A landscape with many peaks, sampled at points; each row gives a point and its height.
A climber steps from a point to the highest of its 2 nearest points, and stops where none of them is higher. Distance is the straight distance between rows; heights are no part of it.
mozar: [182 143 110 123 136 117 171  70 111 140  97 127 119  94 117 105 166 135
 144 150 134 164 135 105 112 163 120 164 144 164 156 154 102 152 118 109
 139  98 116 122 120  89 124]  h=11.5
Lufam: [ 82 104 133  87 112 174  98 180 130 116 110 182 180 151 112  91 103 108
 116 124 142  95  74 157 127 126 134 109 104  82 144 100 142 148 134 136
  94 102 108 146 117  95 187]  h=31.8
Gubo: [127 135 143 105  94 146 106 168 147 174 152 155 162 187 124  71 114 114
 108 119 144 113 140 127 148 142 146 108 155 110 152 106 123 135 180  31
 161 119 116 173 127  81 169]  h=50.0
veg: [112  84 211 115 174 103  57 166 107  97  61 136 138 146 164 141 162 128
 141 178 151 123 102 130 124 110  97 106 159 132  94 133 137 105 156  98
 133 152 141 117 111 134 177]  h=19.9
Serib: [153 141 106 134 146  81 122 110 149 154 137  61 112 121 146 142 127 144
 130 120 143 123 145 120 131  75 133 101 114 154 109 111 130  90 141 132
 155 146 163 125 105 165  81]  h=58.9
Vil: [139  82 152 150 161  80 141 114 145 131 134 151 139  93 116 158 140  64
 109 151 142 133  83 143 104 132  86 152  96 130 163 145 134 140 119 158
 173  85 159 140 135  99 158]  h=37.8
pofa: [ 92 145 170 185  91  97 174  98 105  93 161 123 112  82 136 146 136 100
 121 130 114 132  66 108 148 113 123 139  92  98 171 178 153 145  74 220
  84 123 120 152 192 139 182]  h=42.3
Fumu: [131 155 194 176 160 135 125 133 109 118 134  98  88 140 130 136 115  98
 148 102 115 124 155  84 138  76 145 111 147 161 117 111 159 100 130  83
 109 171 126 135 140 163 118]  h=35.0
nafe: [127 147 126 155  88 190 197  86 135 130 163 167  98 104  46 123 157 112
 137 122 137 143 107 108 196 112 113 175 154 133 150 140 132 173  91 163
  90  94 125 147 165 196 149]  h=32.6
tagi: [144 146  99  60  86 135 186  94 182 168 136 159 137 121  78  80 153 146
 116 141 117 150 136 135 157 216 102 121 160 149 139 104  83 177 146  94
 154  86 107 137 149 118 160]  h=47.7
Tuvin: [139 133 128  88 145 132  75 159 110 117 112 101 146 145 189 128 111 144
 144 125 112  95 131 106  81 145 148 101  99  78 124 128 141 103 158 125
 145 131 108 108 134  52 104]  h=63.7
von: [186 148 132  99 170 157 144  95  99 109  49  76 105 113 165 122 158 143
 130 163 127 160 133 110 125 168 149 156 171 121 164 128 118 163 104 122
  97 128 108 132 123  92 119]  h=12.9
nodat: [141 118 109 121 167 183 136 130 139 153 132 100 121 143 132 157  87 127
 108  77 153 119 124 131 110 122 128 103 126 113 111  92 131 118 121 146
 102 151 127 125  99 139  85]  h=61.3
Kor: [ 85 113  85 104 119 209 188 159 146 133 175 126 171 126  94 114  77 106
 112  59 134 123 107 129 117 160 139 107 161 139 129  70 116 167  98 143
  65 169 102 142 127 180 130]  h=69.7
disir: [100 118  99  48 108 203 146 138 148 105  60 162 145 108 123 100 127 164
 114 178 130 114 118 113 130 188 133 124 136  84 142 112 115 162  90 148
  76 103 105 111 155  90 183]  h=30.7
buv: [ 98 188 133 101  90 158  83 117  57  95  35 125  84 123 127 110 167 164
 131 198 130 136 145 148 165  86 155 140 138 121 115 151  90 122 158  73
 130 112 118 110 114 144 152]  h=49.2
Fuvo: [117 151 166 222 162  84 149 123 104 144 179  77 139 107 175 160 141  96
 160  91 116 143 178  96  62 119 120 108 120 150 117 153 136  85 121 139
 151 143 144 129 106 114 116]  h=23.0
lel: [149 155 125 145 139 174 187 123 114 156 153 145 150 133  97 129  96  97
 119  69  96 130 149 109 101 164 128 118 152 139 171 106 134 188 138 109
 111 124 105 117 138 119  98]  h=61.4
Setak: [137 193 129 158  71 146 183  95 123 113 122 137  62 110  83  97 182 175
 156 136 152 150 102  92 201 135 158 194 157 130 130 177 106 161  94 142
 120  95 120 139 147 177 139]  h=30.8
lezuk: [159  94 142  72 149 120  91 126 147 154  92 137 119 135 158 124  93 126
 105 124 134  87 139 144 101 120 122 104  88 110 141 113 115 119 148  84
 147  96 138 115 140  63 133]  h=68.4
nen: [109 154 123 132 111 155  96 103  94 111  82 109  63 101 118 139 167 157
 140 175 143 127 148 132 138  59 159 145 108 121 103 174 119 100 152 115
 127 108 165 106 129 154 112]  h=52.1
zatup: [140 132 106  62  99 123  62 136 124  95  84 172  79 151  91 137 121 131
 106 193 113 127 104 193 182 129 147 144 120 111 107 126 134 116 154 105
 165 104 142 107 130 139 133]  h=24.7
gapag: [106 108 123 132 130 125 142 158 166 130 159 105 168 130 157 114  78 120
  88 101 148 100  87 133 130 142 132 111 127 122 151  99 138 145 110 138
 144 152 124 157 132 145 189]  h=12.0
tun: [153 103 109 130 116  61  69 175 165 144 170 162 152 206 146 125 135 132
 143 109 143 104 108 162 114 178 126 130 146 117 109 131 143  88 181 154
 220 130 120 138  85 113  99]  h=36.2
Nanu: [142 140 174 147 171 114 214 120 120 160 125  98 167 107 135 119  92  78
  87 113 109 125 110  83  98 140 102 132 134 144 213  95 132 169 136 100
 115 137  82 156 147 120 158]  h=17.3
nud: [134  93 138  99 166  66  72 152 136  88  82  77 110 134 162 181 151 168
 157 146 137 117 134 125 123 110 118  99 134 129  85  83 139  66 136 126
 148 180 150  82 114 165  90]  h=17.9
gika: [158 105 208  92 137  54  98 154 159 165 116 124 164 180 133 146 143 130
  76 127 158 105 131 112 154  42  79  91 146 130 128 114 107  97 156  92
 206 165 142 148  95 128 123]  h=28.0
zug: [145 113 109 182 143 100 143  95 143 185 203 113 139 137 115 151  76 113
 125  45  83 124 160 146 103 137 131 120  87 127 146 110 136 131 122 160
 122 125 128 113 147 132  62]  h=21.2
daled: [141  77 167  68 164 108  98 133 168 172 126  81 104 107 151 158  57 115
  85 105 123  68 131 134  84  85 119  97  35  99 155 107 125 130 139 118
 126 112 129 125 186  88 108]  h=73.2
kibi: [ 98 108  99 122 117 155 166 100 141 140 141 107 116  48  90 100 141 124
 122 144 137 129 184 123 112 100 102 114 112 185  95 121  91 146 140  70
 126 111 149  98 151 142 176]  h=43.3
Pata: [133 150 136 138 116 118 130 176 122 174 166 124 169 171 169 103 126 118
 117  96 150 113 111 117 111 135 139 120 124 107 176 140 112 127 176  90
 178 125 101 165 119  65 136]  h=47.4
Tos: [130 134 190 190 159 190 120 124  71  75 130 151  81 129 102 147 131  79
 144 106 102 145 159 113 135 113 112 143 149 133 123 137 145 137 116  99
  74 145 129 129 132 150 128]  h=35.2
lorib: [107 122 149 100 129 223 171 127  94  91  46 192 149 100 104 112 141 147
 126 178 107 129  92 125 126 140 115 141 121 115 148 118 113 159  86 160
  23 123  79 115 130 100 177]  h=32.8
tugur: [150  96 165  84 140  45  92 166 116 122  96 107 111 149 142 170 176 190
 135 154 119 130 166 131 149  71 124  85 124 150  88  79 114  75 164  73
 179 202 113  60 112 173  93]  h=16.7
gid: [146 136 119 102 105 124  88 128 148 107 142 140  82 174  90 131 143 136
 116 154 153 134  62 170 203  86 152 161 125 120 114 127 134 101 136 136
 148 121 137 161 110 184 119]  h=26.4
manum: [143 117  84 123 108  68  78 127 154 136 167 127 119 145 125 129 130 138
 128 139 152 125 111 186 150 113 131 151 112 137  87 152 141 109 162 153
 185 100 162 145 110 171  95]  h=28.2
rula: [141  97 185  92 155 106  90 184 159 113 102 145 150 171 122 168 128 139
  86 127 166 113  99 140 190  51  93  77 141 126 115  86 117  85 144 101
 142 181 148 150 100 175 126]  h=26.5
subu: [ 83 148 133 139  96 178  95 193  95 112 116 199 166 154 138  97 114 139
 149 119 121 103 121 136 129 100 170 123 125  89 105 137 171 133 147 159
 104 106  94 124 114  98 160]  h=29.9
zife: [ 90 108 126 157 133  87 161  93 160 114 108  62 113  63 141 100 144 132
 118 177 139 132 155  93 122 112 111 118 116 171 123 136  96 135 112  92
 137 120 153 125 166 124 207]  h=41.3
rur: [121 137 187 138 163  94  86 164  99  89  90 114 156 162 189 127 166 122
 128 140 158 140  91 108 116 116 118 121 152 127 138 148 152 109 145 118
 156 145 108 163 104  92 150]  h=18.5
digak: [154 142 128  79 122  85 109 152 121 130 102  95 136 153 141 134 163 174
 129 112 132 139 142 117 169 134 152  93 175 172  98  68 116  85 172  89
 150 202 114 100 103 187  89]  h=15.5
Gopes: [ 91 139 118  85  94 176  75 154  97 134  75 175 125 131 118  82 134 157
 131 156 133 118 154 162 133  97 160 115 122  96 123 136 112 119 175  81
 137  88 146 102 113 121 150]  h=46.3
muge: [107 158  88 211 113 172 161 114  92 174 186 162 144 107 114 151 129 126
 141  74 109 150 162 122  82 110 132 159  95  98 147 160 137 146  98 205
 111 105 140 145 108 109  66]  h=83.2
Pif: [ 88 102  55 167  86  94 103 123 170 151 217 122 165 153 126 120 109 149
 149 107 149 125 115 168 164 141 140 148 127 127 113 159 144 109 130 183
 159  69 134 156 137 152 118]  h=30.0
dalel: [131 143 165 169 148  69 135 103 118  97 111  90 113 118 160 102 151 120
 122 166 141 145 119 101 132  97 115 127 135 171 128 163 124 124 138  69
 146 117 146 154 151 105 170]  h=39.2
reto: [ 89 141 104 168 118 199 207 103 114 124 165 179 150  62  80 138 132  94
 155  89 105 154 182 101  94 159 114 125 155 174 115 120  95 180  81 137
  84 140 141 119 129 149  97]  h=36.1
Pazuv: [145 165 135 130 141 171 148 120  69 118  79 123 148  99 185 136 147 134
 143 126 130 165  90 121  83 120 127 155 109  71 160 146 147 151  78 201
  35 162  92 128  94  85 121]  h=82.3
subo: [135 128  72  71 111 163 160 110 136 153 117 140 125  85 108  93 127 153
 116 139 139 122 155 144 122 152 111 126 118 148 121 108  67 165 161  70
 137  92 157 114 134 131 152]  h=45.4
ligez: [ 99 150  91 119  94 105 112 143 141 116 147  76 114 138 160  73 139 164
 115 138 145 116 126 143 166 124 149 106 151 158  87 126 127 118 130  85
 141 139 150 156 139 160 179]  h=53.0
mem: [134 114 136 135 168 101 117 114 136 140 106  48 143 109 169 115 167 129
 141 159 111 161 182  70  98 167 141 118 185 180  86 108 114 128 107  97
  78 179 129  96 118 148 158]  h=66.9
Tela: [121  92 109 135 134 166 135  97 143 100 163 120  89 113 108 158  96 121
 114 100 137 125  93 150 127 120 122 127  93 111 107 123 171 125  64 215
  87 132 151 142 133 176 124]  h=65.9
Senit: [153 149 132  53 159 114  80 146 142 108  65  83 126 174 201 120  96 162
 108 148 107  96  91 133 133 158 192 100 129  98 143  96 143 114 129 107
 134 152 121 120 156  78 120]  h=59.7
kibag: [136 141 101 125 110 165 129 133 127 113 102 169 109 145 111  96 111 138
 140 160  77 110 186 124 137 200 164 103 161 163 125 113 132 141 150  79
 123 119 124  70 154 101 114]  h=55.3
faval: [119  59 167  79 142 153 105 149 151 101 101 193 159 146 112 125 102  93
  90 152 147 114  49 171 148 132  75 112 108 110 139 120 133 141 118 130
 118 111 114 157 132 111 225]  h=33.8
Tapum: [132 113  91 136 155  87 136  99 156 124 125  54 127 106 163 135 128 154
 115 117 131 139 142 110 101 163 149 111 152 180 100 123 128 103  99 146
 119 158 147 109 120 127 130]  h=62.9
lugi: [129 108 130 188 151 155 111 100  96 133 156 182 129  95  83 164 133  83
 145  99 134 150 149 137  87  97  93 173  99 120 128 162 139 133 119 185
 124  88 145 143  86 140  85]  h=76.9
naso: [117 121 104 145 109 148 155 145 121 176 162 146 186 151 132 106 118 114
 123 108 141 141  97 156 135 148 114 154 115  96 197 127 131 162 147 144
 152  81 105 162 113  99 141]  h=44.7
metuf: [158 132 141 169 167 119 125 115  95 149 180 125 126 136 133 184 105 100
 144  63  84 145 139 117  62 125 112 154  85  82 146 129 157 114 126 175
 119 125 146 113 123 103  59]  h=22.8
febav: [122 137 103 153 127 155 145 111 111 116 102 113 133  97 123 106 149 133
 155 149  94 158 174  96 122 181 131 131 196 192  92 131 100 165 110  96
  84 153 137  88 135 130 174]  h=71.0
Kal: [127 123 158  71 188 144 106 112 123 134  83  74 113  98 170 161  80 116
 103 139 136  99 100 134  53  99 140 108  47  93 157 126 127 126 111 136
  80 138 115 114 152  72 124]  h=70.2
zet: [111 100 162 146 201  99 125 112 128 139 114  52 125  82 174 137 115 115
 124 140 164 133 147  95  57  84 106 118 119 144 132 133 114  96 102 111
 130 163 153 133 123 135 131]  h=30.4
vog: [111 105  81  90 118 138  77 149 153 104 125 133 129 138 119 144  99 140
 138 139 133 109 116 155 124 163 152  98 116 112  85 123 159 120 113 176
 123 114 153 107 129 133 109]  h=53.1
bag: [118 159 162 114 162 142 137 125  96 126  95  74 122  97 171 135 131 130
 124 136 106 137  98  97  63  97 142 144  83  72 164 152 136 148 110 155
  73 146  99 140 133  52 122]  h=75.7
leto: [ 73 145 121 141  51 164 148 131 139 144 183 151 146 149  97 112  97 147
 167 122  83 117 129 134 160 148 139 155  79  64 169 153 147 165 126 188
  90  81  81 114 207  99 104]  h=45.7
vuke: [111 129 161 111 123 214 175  97  99 101  99 155  98  82  84 136 136 122
 134 144 113 117 105 113 134 114 127 119  94 109 149 125 128 157  90 165
  27 130 109  96 187 137 163]  h=35.1
zozu: [130  89 156  74 138  72  72 161 106 127  73 110 150 136 194 121 164 128
 111 193 159 122 160 137 108 142 101 120 140 148  88 124 106 111 152  47
 155 155 137  95 138 119 168]  h=21.1
Sep: [158 117 144  71 138 117  65 132 121 145  90 130  94 123 108 166 148 159
 120 140 149 123 134 162 124  71 124 129  95 110 113 110 105  79 194  80
 167 120 165  93 110 145  69]  h=7.2
pidup: [156 162  99 154  85  97 122 100  80  90 119 155  95 120 110 144 177 168
 167 183 100 161 188 156 134 151 145 156 142 164  49 177 128 115 146 116
 129 132 132  96 108 157  79]  h=23.8
rodet: [178 114 142 111 187 133  93 138 107  94  91 138  98 149  90 173 139 130
 126 124 110 169 126 129 128 166  99 126 153 110 113  98 132  83 138 128
 115 148 134  77  98 120  91]  h=20.8
Pur: [ 88 108 141 165 150 142 108 146  72 102 121 144 143 110 159 140 141 108
 161 138 124 132 167 114  78 141 116 141 146 131 107 152 150 124  95 149
 105 145 126 105  85 103 150]  h=26.2
Pudog: [ 91 145 101 171  75 125 153 117 127  82 129 128 110  97 161 128 161 152
 157 151 139 148  95  86 164 128 139 152 115 107 133 187 158 139  46 223
 107 110 136 149 147 130 166]  h=44.9
zev: [115 149  82 175  76 164 172 141 139 121 162 195 183 136 100 106 122 124
 146 122 137 138 117 127 164 155 114 179 146 114 145 132 147 172 115 189
 113  89 107 161 117 129 121]  h=42.2
mego: [169 117 149  60 177 141 158 109 140  96  86  71 113 157 162 123 106 124
 103 125 116 131  87 120 143 171 139 126 162 129 167  94 139 158 103 106
  81 168  96 123 142  98 147]  h=14.6
Kiz: [144 172 188 193 129 119 136 103 124 120 115  93  64 119 127 127 147  98
 119 132 115 116 127  89 161  54 151 123 115 142 152 162 133 119 122  95
 145 117 132 153 174 147 149]  h=37.1
fatar: [123  69 162 105 107 126  43 143 144 150 161 184 146 197  98 135  93 104
 151 129 134 103  97 212 145  99 135 164  93  88 138 147 142 109 161 119
 154  72 104 165 134 107  98]  h=40.7
Puro: [168 137 107 124 160  99  79 111  77  89 102 154  97 120 115 174 172 152
 164 142 109 175 158 148 109 169  98 140 143 136  74 143 124  83 142 139
 145 130 152  72  98 122  57]  h=22.2
natov: [ 72 118  78 182 110  82 156 114 161 125 183 108 153  80 127 116 118 110
 127 119 127 137 158 122 114 148 120 104 159 188  77 132 109 120  88 133
 128 158 142 135 126 174 181]  h=64.0
zokod: [ 98 124  84 144 104 127 179  87 151 117 151 122 131  84 117 135 156 123
 143 117 110 162 162 123 147 175 122 108 186 214  70 142  99 160  80 138
  82 177 132 103 135 196 156]  h=67.2
nafi: [148 194 143 159  61 122 135 125 123 100 110 154  83 139 116 104 177 168
 147 179 140 127  94 113 192 121 174 185 145 109 153 199 123 135 125 144
 140  87  94 152 132  99 155]  h=29.0
mol: [129  70  84 149 122  93 158  90 166 175 150 148 160  65 105 142 132  89
 123 114 127 139 128 153 114 150  72 153 107 155 145 138  95 134 140 154
 171  93 163 136 124 142 126]  h=35.9
zaz: [ 89 129 113 114  84 221 154 124 125 152 153 176 121 144  76 104  80 142
 144 103  70 102 149 142 141 132 169 131 111  73 144 111 147 185 128 142
  67 114 109 103 169 133  83]  h=48.7
duf: [148 136 102 122 146 151 149 140 149 145 126 145 165 153  98 106  96 114
 143  77  94 123 178 114 108 223 156  82 179 175 133 112 113 129 143  99
 118 158 111  86 131 106 105]  h=58.1
Seg: [100 123 152  93  83 167  53 154 113 167 129 193 111 158  92 125 130 121
 140 171 133  97 108 193 159  57 167 152 109  86 123 143 113 109 179  94
 145  98 122 138 110 128 125]  h=43.7
fodod: [ 99 157 107 133 105 149 127 142 124  97 103 160 130 120 146 123 124 142
 135 144 113 110 123 140 120 124 139 152  97  86 141 155 154 145 112 184
 110  83 114 127 141  84 124]  h=28.1
budaz: [187 148 139  85 127  91 113 110 107 113 101 124  65 130 104 157 148 138
  97 165 124 139 146 163 173  89 133 134 108 148  96 110  90  91 158  56
 149 133 134 115 120 167  75]  h=8.2
peges: [117 102 104 178  93  52 131  99 168 184 213 127 155 132 104 111 130 108
 143 114 150 140 129 171 174 104 122 156 119 163 135 158  92 120 142 116
 178  75 143 174 119 164 130]  h=32.2
Fube: [140  95 113  81 157 183 187 139 146 159 155 121 145 131  89 130  46 108
  78  65 113 115  99 139 120 147 120 116 120 106 155  60 125 168 127 160
  80 158 101 130 144 144  99]  h=65.7
gazel: [125 136  46 135  91 101 125 136 168 116 152 128 142 144 148 123 127 155
 150 118 112 127 129 133 127 198 161 120 155 144 100 167 160 129  91 183
 147 133 150 115 121 123 107]  h=50.5
nupul: [149 161 194 219 160  86 148 134  96 131 163 114 130 142 132 147 148  78
 129 110 139 152 123  80 106  96  99 143 148 154 166 159 139 102 142 104
 147 131 138 173  92 123 118]  h=21.4
tudez: [108 125 179 166 121 166 130 112 106  62 123 182 107 109  92 152 121  87
 144 148 108 131 107 119 154 111 117 129 100 132 136 143 153 143 109 156
  88 122 129 119 162 149 188]  h=37.7
Soni: [170 171 117 161  84  95 122 127 110  87 128 172 110 155 123 112 163 132
 162 183 111 170 112 132 155 185 131 167 165 146 153 202 139 148 110 171
 160 103 104 137 126  68 123]  h=27.0
Begom: [ 89 192  95 134  64 208 155 157 124 154 127 170 115 148 114  76 122 170
 163 113 114 107 167 123 156 123 204 135 142  83 140 138 121 178 128 139
  85  95  92 120 147 130  93]  h=51.2
vufa: [103 155 105 153 111 215 216 104 117 140 152 137  97  85  61 131 137 104
 130  72 143 153 125 118 141 129 119 142 175 133 125 130  97 196  86 146
  69 145 135 141 129 182 100]  h=34.5
sunu: [177 144 116 124 142 109 134  83 115 130 111  87  62 106  94 148 153 155
 131 132  96 127 200 162 135 109 134  91 126 182  84 101  95 104 138  77
 117 161 139  73 151 176  77]  h=9.2
tesu: [ 82  68 111 124 120  82  98 130 214 133 144  87 134 128 147 119  63 105
 105 112 130  69 113 162 155  82 133  78  84 127 106  97 157 111 100 158
 137 124 151 133 178 147 165]  h=58.0
Luzin: [116  98 131  68  89  64  63 160 142 110 126 141 138 148 154 121 141 143
 132 157 133 105 141 174 134 129 116 102 118 130  59 138 128 102 147  92
 190 135 147 110 133 143 149]  h=22.4
nef: [103 167  55 109  63 122 143 147 141 159 155  91 141 133 130  86 159 181
 146 120 148 118 163 154 133  92 166 121 132 149  69 126 104 126 159  78
 154 134 140 121 117 177 133]  h=50.6
Leki: [ 88 166  61 108  78 207 135 171 109 157 109 141 148 158 153  80 126 179
 150 117 135  96 153 120 124 139 181 118 143  94 120 122 126 148 159 120
 142 118 108 109 120  88 117]  h=53.9
kuve: [170  88 164 103 205 120  77 142 128  78  67 106  89 153 109 226 147 147
 125 137 136 125  96 132 139  88  95 117 122 107 123  86 127  66 115 125
 107 166 141 108 110 143  94]  h=19.3
dugo: [123  78 130  86 122 105 142 115 176 102 118 160 139 117 120 127 136  94
 104 170 130 132  85 145 155 175  62 122 106 141 151 112 142 140 110 144
 159  87 153 140 150 115 200]  h=35.8
lebur: [180 145 143  74 150 122 113 138 104 185 133 109 125 162 127 141 151 166
 103 116 174 136 116 123 134  58 130 135 127 109 125  98 106  85 186  79
 190 150 140 140  77 140  57]  h=6.1
sulun: [130  98  94  60  75 106  90 145 157  97 120 158 127 146 115  96 132 145
 109 165 160 128  96 187 169 160 123 115 139 104  92 119 115 134 146 107
 165 113 150 132 124 144 177]  h=23.5
Puti: [177 128 180 148 175  91 140 126 149 146 137 121 141 143 113 143  89  97
  87  94 110 129 131 115 124 125  91 134 105 142 179 113 154 137 148 100
 153 116 119 142 126 115 129]  h=18.6
kifaf: [135 100 136 169 165 168 158  84 114 135 158 139  88  82  90 180 112  94
 125  97 106 154 120 142 109  77 103 154  68  99 149 122 156 151  95 203
  70 113 147 126 137 153  90]  h=70.9
vug: [142  86 143 142 132  74  63 166 164 154 177 181 156 204 112 148  85  96
 138 103 130 117 107 168 149 138 105 137 114 113 126 132 161 101 146 145
 182  97 123 146 126 138  85]  h=38.1
girol: [ 56  68 100 145 104 112 148 148 191 122 169  93 144  93 140 127  69 105
 110 108 129 105 160 114 114 135 127 103  97 164  81 111 139 123  85 158
 119 144 152 117 145 157 173]  h=61.2
zode: [165 108 164 103 161  96  91 139 135 198 143 124 143 147 147 162 159 118
 124 115 174 114 105 112  98  65  92 146  99  93 150 145 119  98 182  99
 198  98 138 149  84 115  85]  h=4.9
fibi: [123 133 188 182 127 114 176 110 115 107 139 147 132  93 124 143 151  71
 139 154  95 126 104  99 124 131  95 140 101 128 184 152 145 156 118 156
 120  98 118 146 163 111 167]  h=40.0
rere: [158 154 156 146 150  56 105 135 117 156 126  86 144 150 185 110 180 157
 155 124 127 130 155  88 108 130 130 102 130 164 105 131 116  80 184  84
 199 168 111 111 110 104 108]  h=31.7
Barof: [175 149 151 198 174  81 190 124 101 156 131 115 165 113 165 140 158  95
 114 112 132 164  99 103  72 158 100 167 139 135 204 159 104 130 122 147
 147 120 126 172  81  94 123]  h=19.7
Git: [151 161 121 132 140 147 111 125  97 123 128 102  77 124 115 160 163 163
 145 122 135 143 147 120 139  70 157 139 132 145  96 123 142  79 158 137
 140 146 151 140 101 180  64]  h=55.4
tirag: [144 102 176  69 185 124 185 104 154 138 110  62 151 114 144 118  85  89
  74 139 131 107 113  98 108 157 117 104 116 126 195  80 127 151 100 104
 100 159  84 148 169  85 174]  h=16.1
kigi: [124 133 204 179 223 131 117 118  90 122 133  75 119 117 156 168 128  93
 134 105 122 153 159  50  83  96 108 136 148 129 119 112 148 110  98 103
  89 175 126 133 116 122 121]  h=32.7
gosim: [ 90  98 108 128 162 154 121 122 112 119 102  78 135  68 167 120 149 135
 135 158 182 142 162  87  44 126 113 156 137 138  99 140 104 122  96 140
  98 162 142  99  97 123 135]  h=28.3
mafep: [132 141 110  74 133 141 105 135 137 109  95 101 105 157 143 127 108 164
 108 142 135 109 107 155 165 122 162  93 141 127 112  83 137  91 129 118
 124 150 139 128 146 153 130]  h=56.2
Tidet: [135 148 158 132 150 208 157 110  85 139 104 159 103 104  96 123  83 111
 124 106  89 115 160 113 100 120 129 121  96  92 173 120 114 161 143 103
  67 119  97 104 155  89 102]  h=57.5
kap: [154 149 124 157 135  65  99 162 135 153 190 121 146 170 160 139 145 156
 162 122 125 130 133 117 110 161 175  98 125 144 129 138 123  62 182 140
 213 137 119 140  93 116  61]  h=34.1
Vol: [ 84 104 100 137 122 130 127 132 112 116 105 123 123  60 163 147 127 127
 168 171 124  90 147 131  64 119 131 129  65  88 134 191 129 149 100 198
 114  89 140 100 139  50 120]  h=26.3
nivu: [115 150 115  99  88 146 127 161 152 123 119 162 144 152 128  64 105 152
 132 161 106 113 141 125 168 184 154  91 170 127 132 108 110 149 155  75
 150 107 109 124 164  90 199]  h=52.6
Mufo: [186 165  98 137  82  80 114  87 134  89 115 148  79 135 104 144 156 146
 143 160 103 158 127 144 168 169 163 159 170 158 113 180 143 113 122 160
 147 131 119 107 125 138 101]  h=25.2
lapo: [ 83 132  77 134  54 172 158 125 142  96 118 236 171 107  71 100 142 143
 157 146 112 138 153 134 151 205 109 157 148 138 121 133 128 168 113 184
 106 106 129 108 138 137 123]  h=40.2
memuf: [ 91 130 142 131 117 117 125 143 151 145 163  89 142 166 152  88 107 129
  78 111 167 112  63 132 167  69 151 104 109 111 131 106 143 139 129 115
 130 133 134 215 134 152 179]  h=11.0
suza: [185 142 103 119 142 117 157  64 109 141 104  86  82  80 113 117 163 140
 122 148 106 157 186 137 109 144 130 136 128 160 107 145  83 138 154  62
 124 115 130  85 150 116 115]  h=10.3
Lise: [148 116 134 102 146  77  94 174 144 124 125 118 161 200 176 116 118 157
 101 107 157 116 111 104 148 145 114  90 165 141 110  65 133  72 149 102
 181 200 130 127 101 137 126]  h=14.2
muba: [ 98 119 154 172 170 104 115 139  97 125 166 122 142 128 170 172 121  98
 164  67 114 123 161 100  49 140 112 131 125  86  96 116 157  93 104 156
 124 153 129 107  84 106 111]  h=24.5
gad: [134 166 111 156 142 158 176 110  85 132 134 122 134 107 150 138 154 124
 143 114 137 173 134 117  89 127 110 173 117  92 156 162 150 153  87 193
 100 115 113 148  97  94  74]  h=90.8
Kekal: [169 138 132 168 144  66 140 124 173 184 187 116 150 176 108 126  75 111
 112  72 106 105 140 137 149 134 139 117 129 139 169  98 154 118 147 124
 154 132 121 149 136 145  75]  h=19.8
gapo: [132 137  76 122  96 173 171 129 167 123 159 135 128 154  98 122  74 135
 131  69 119 131 115 146 162 174 165 116 167 135 128 114 140 161 105 163
  97 138 123 136 147 182 118]  h=74.1
razo: [ 99  84 148 115 147 131 112 128 163  77 116 105 104 120 136 154  71 100
 108 143 128  90 101 147 123  89 131  96  89 119 117 110 151 108  71 167
  83 162 139 129 168 158 171]  h=61.5
Fik: [ 99 110  91 144 116 182 152 110 101  86 123 201 131  91  98 118 150 100
 152 146  94 148 179 111 127 171 106 161 155 139 103 149 107 153  77 158
  84 124 156  92 120 124 121]  h=38.2
kud: [115 164  81 177  77 117 125 100 121  98 167 119  92 131 148 140 125 143
 156 110 111 136 128 126 137 124 166 135 141 122 116 170 169 121  78 193
 127 118 147 134 133 147 100]  h=47.8
sig: [122 152 131  87  64 148 162 132 161 137 143 159 137 137 103  62 139 159
 110 155 134 128  94 108 173 170 116 134 165 115 160 109  97 171 153  81
 139  78 119 179 138 115 213]  h=50.2
betov: [172 162 182 124 129  48 102 136 138 149 117 122 125 178 151 122 147 131
 104 137 137 132 112 118 168 116 124 112 133 158 150 151 118 105 162  64
 213 154 126 161 108  97 116]  h=29.8
bis: [138 115 161 162 195  99 136 139  97 110 110 122 186 138 162 126 153  91
 103 134 163 147  74  94  88 154  85 152 155 119 176 148 134 134 116 135
 127 145 106 174  86  97 182]  h=18.2
pemo: [109  92 113 154 113 116 125 117 131 168 167 160 155  90  90 114 142  94
 125 130 173 148 122 158 126  88  64 166 112 147 117 151 116 150 147 114
 168  82 152 150 122 170 153]  h=34.2
zufu: [129 156  65 118 135 184 153 140 118 168 126 116 137 138 126 105 121 167
 144  80 138 128 158 121 102 141 157 136 160 132 118 115 113 136 149 104
 133 125 134 123  93 135  78]  h=57.2
Kamok: [126 117 129 143 133 114 118 165 156 152 176 113 182 172 148 125  89 123
  87  69 161 107  99 123 156 113 123 108 152 147 117  69 150 109 149 120
 155 182 124 160  96 185 128]  h=13.0

Where does a climber stop that starts at each point below?
gika | febav
leto | gapo
pofa | daled

Call two points neighbours if one is among the 2 nearest of the other. Go from one point of each pair to the other, from neighbour to neighbour, staying as high as possible. Name the lowest point that can't be avoided.
gad and gapo | nef
gad and febav | tesu
daled and gad | Kal
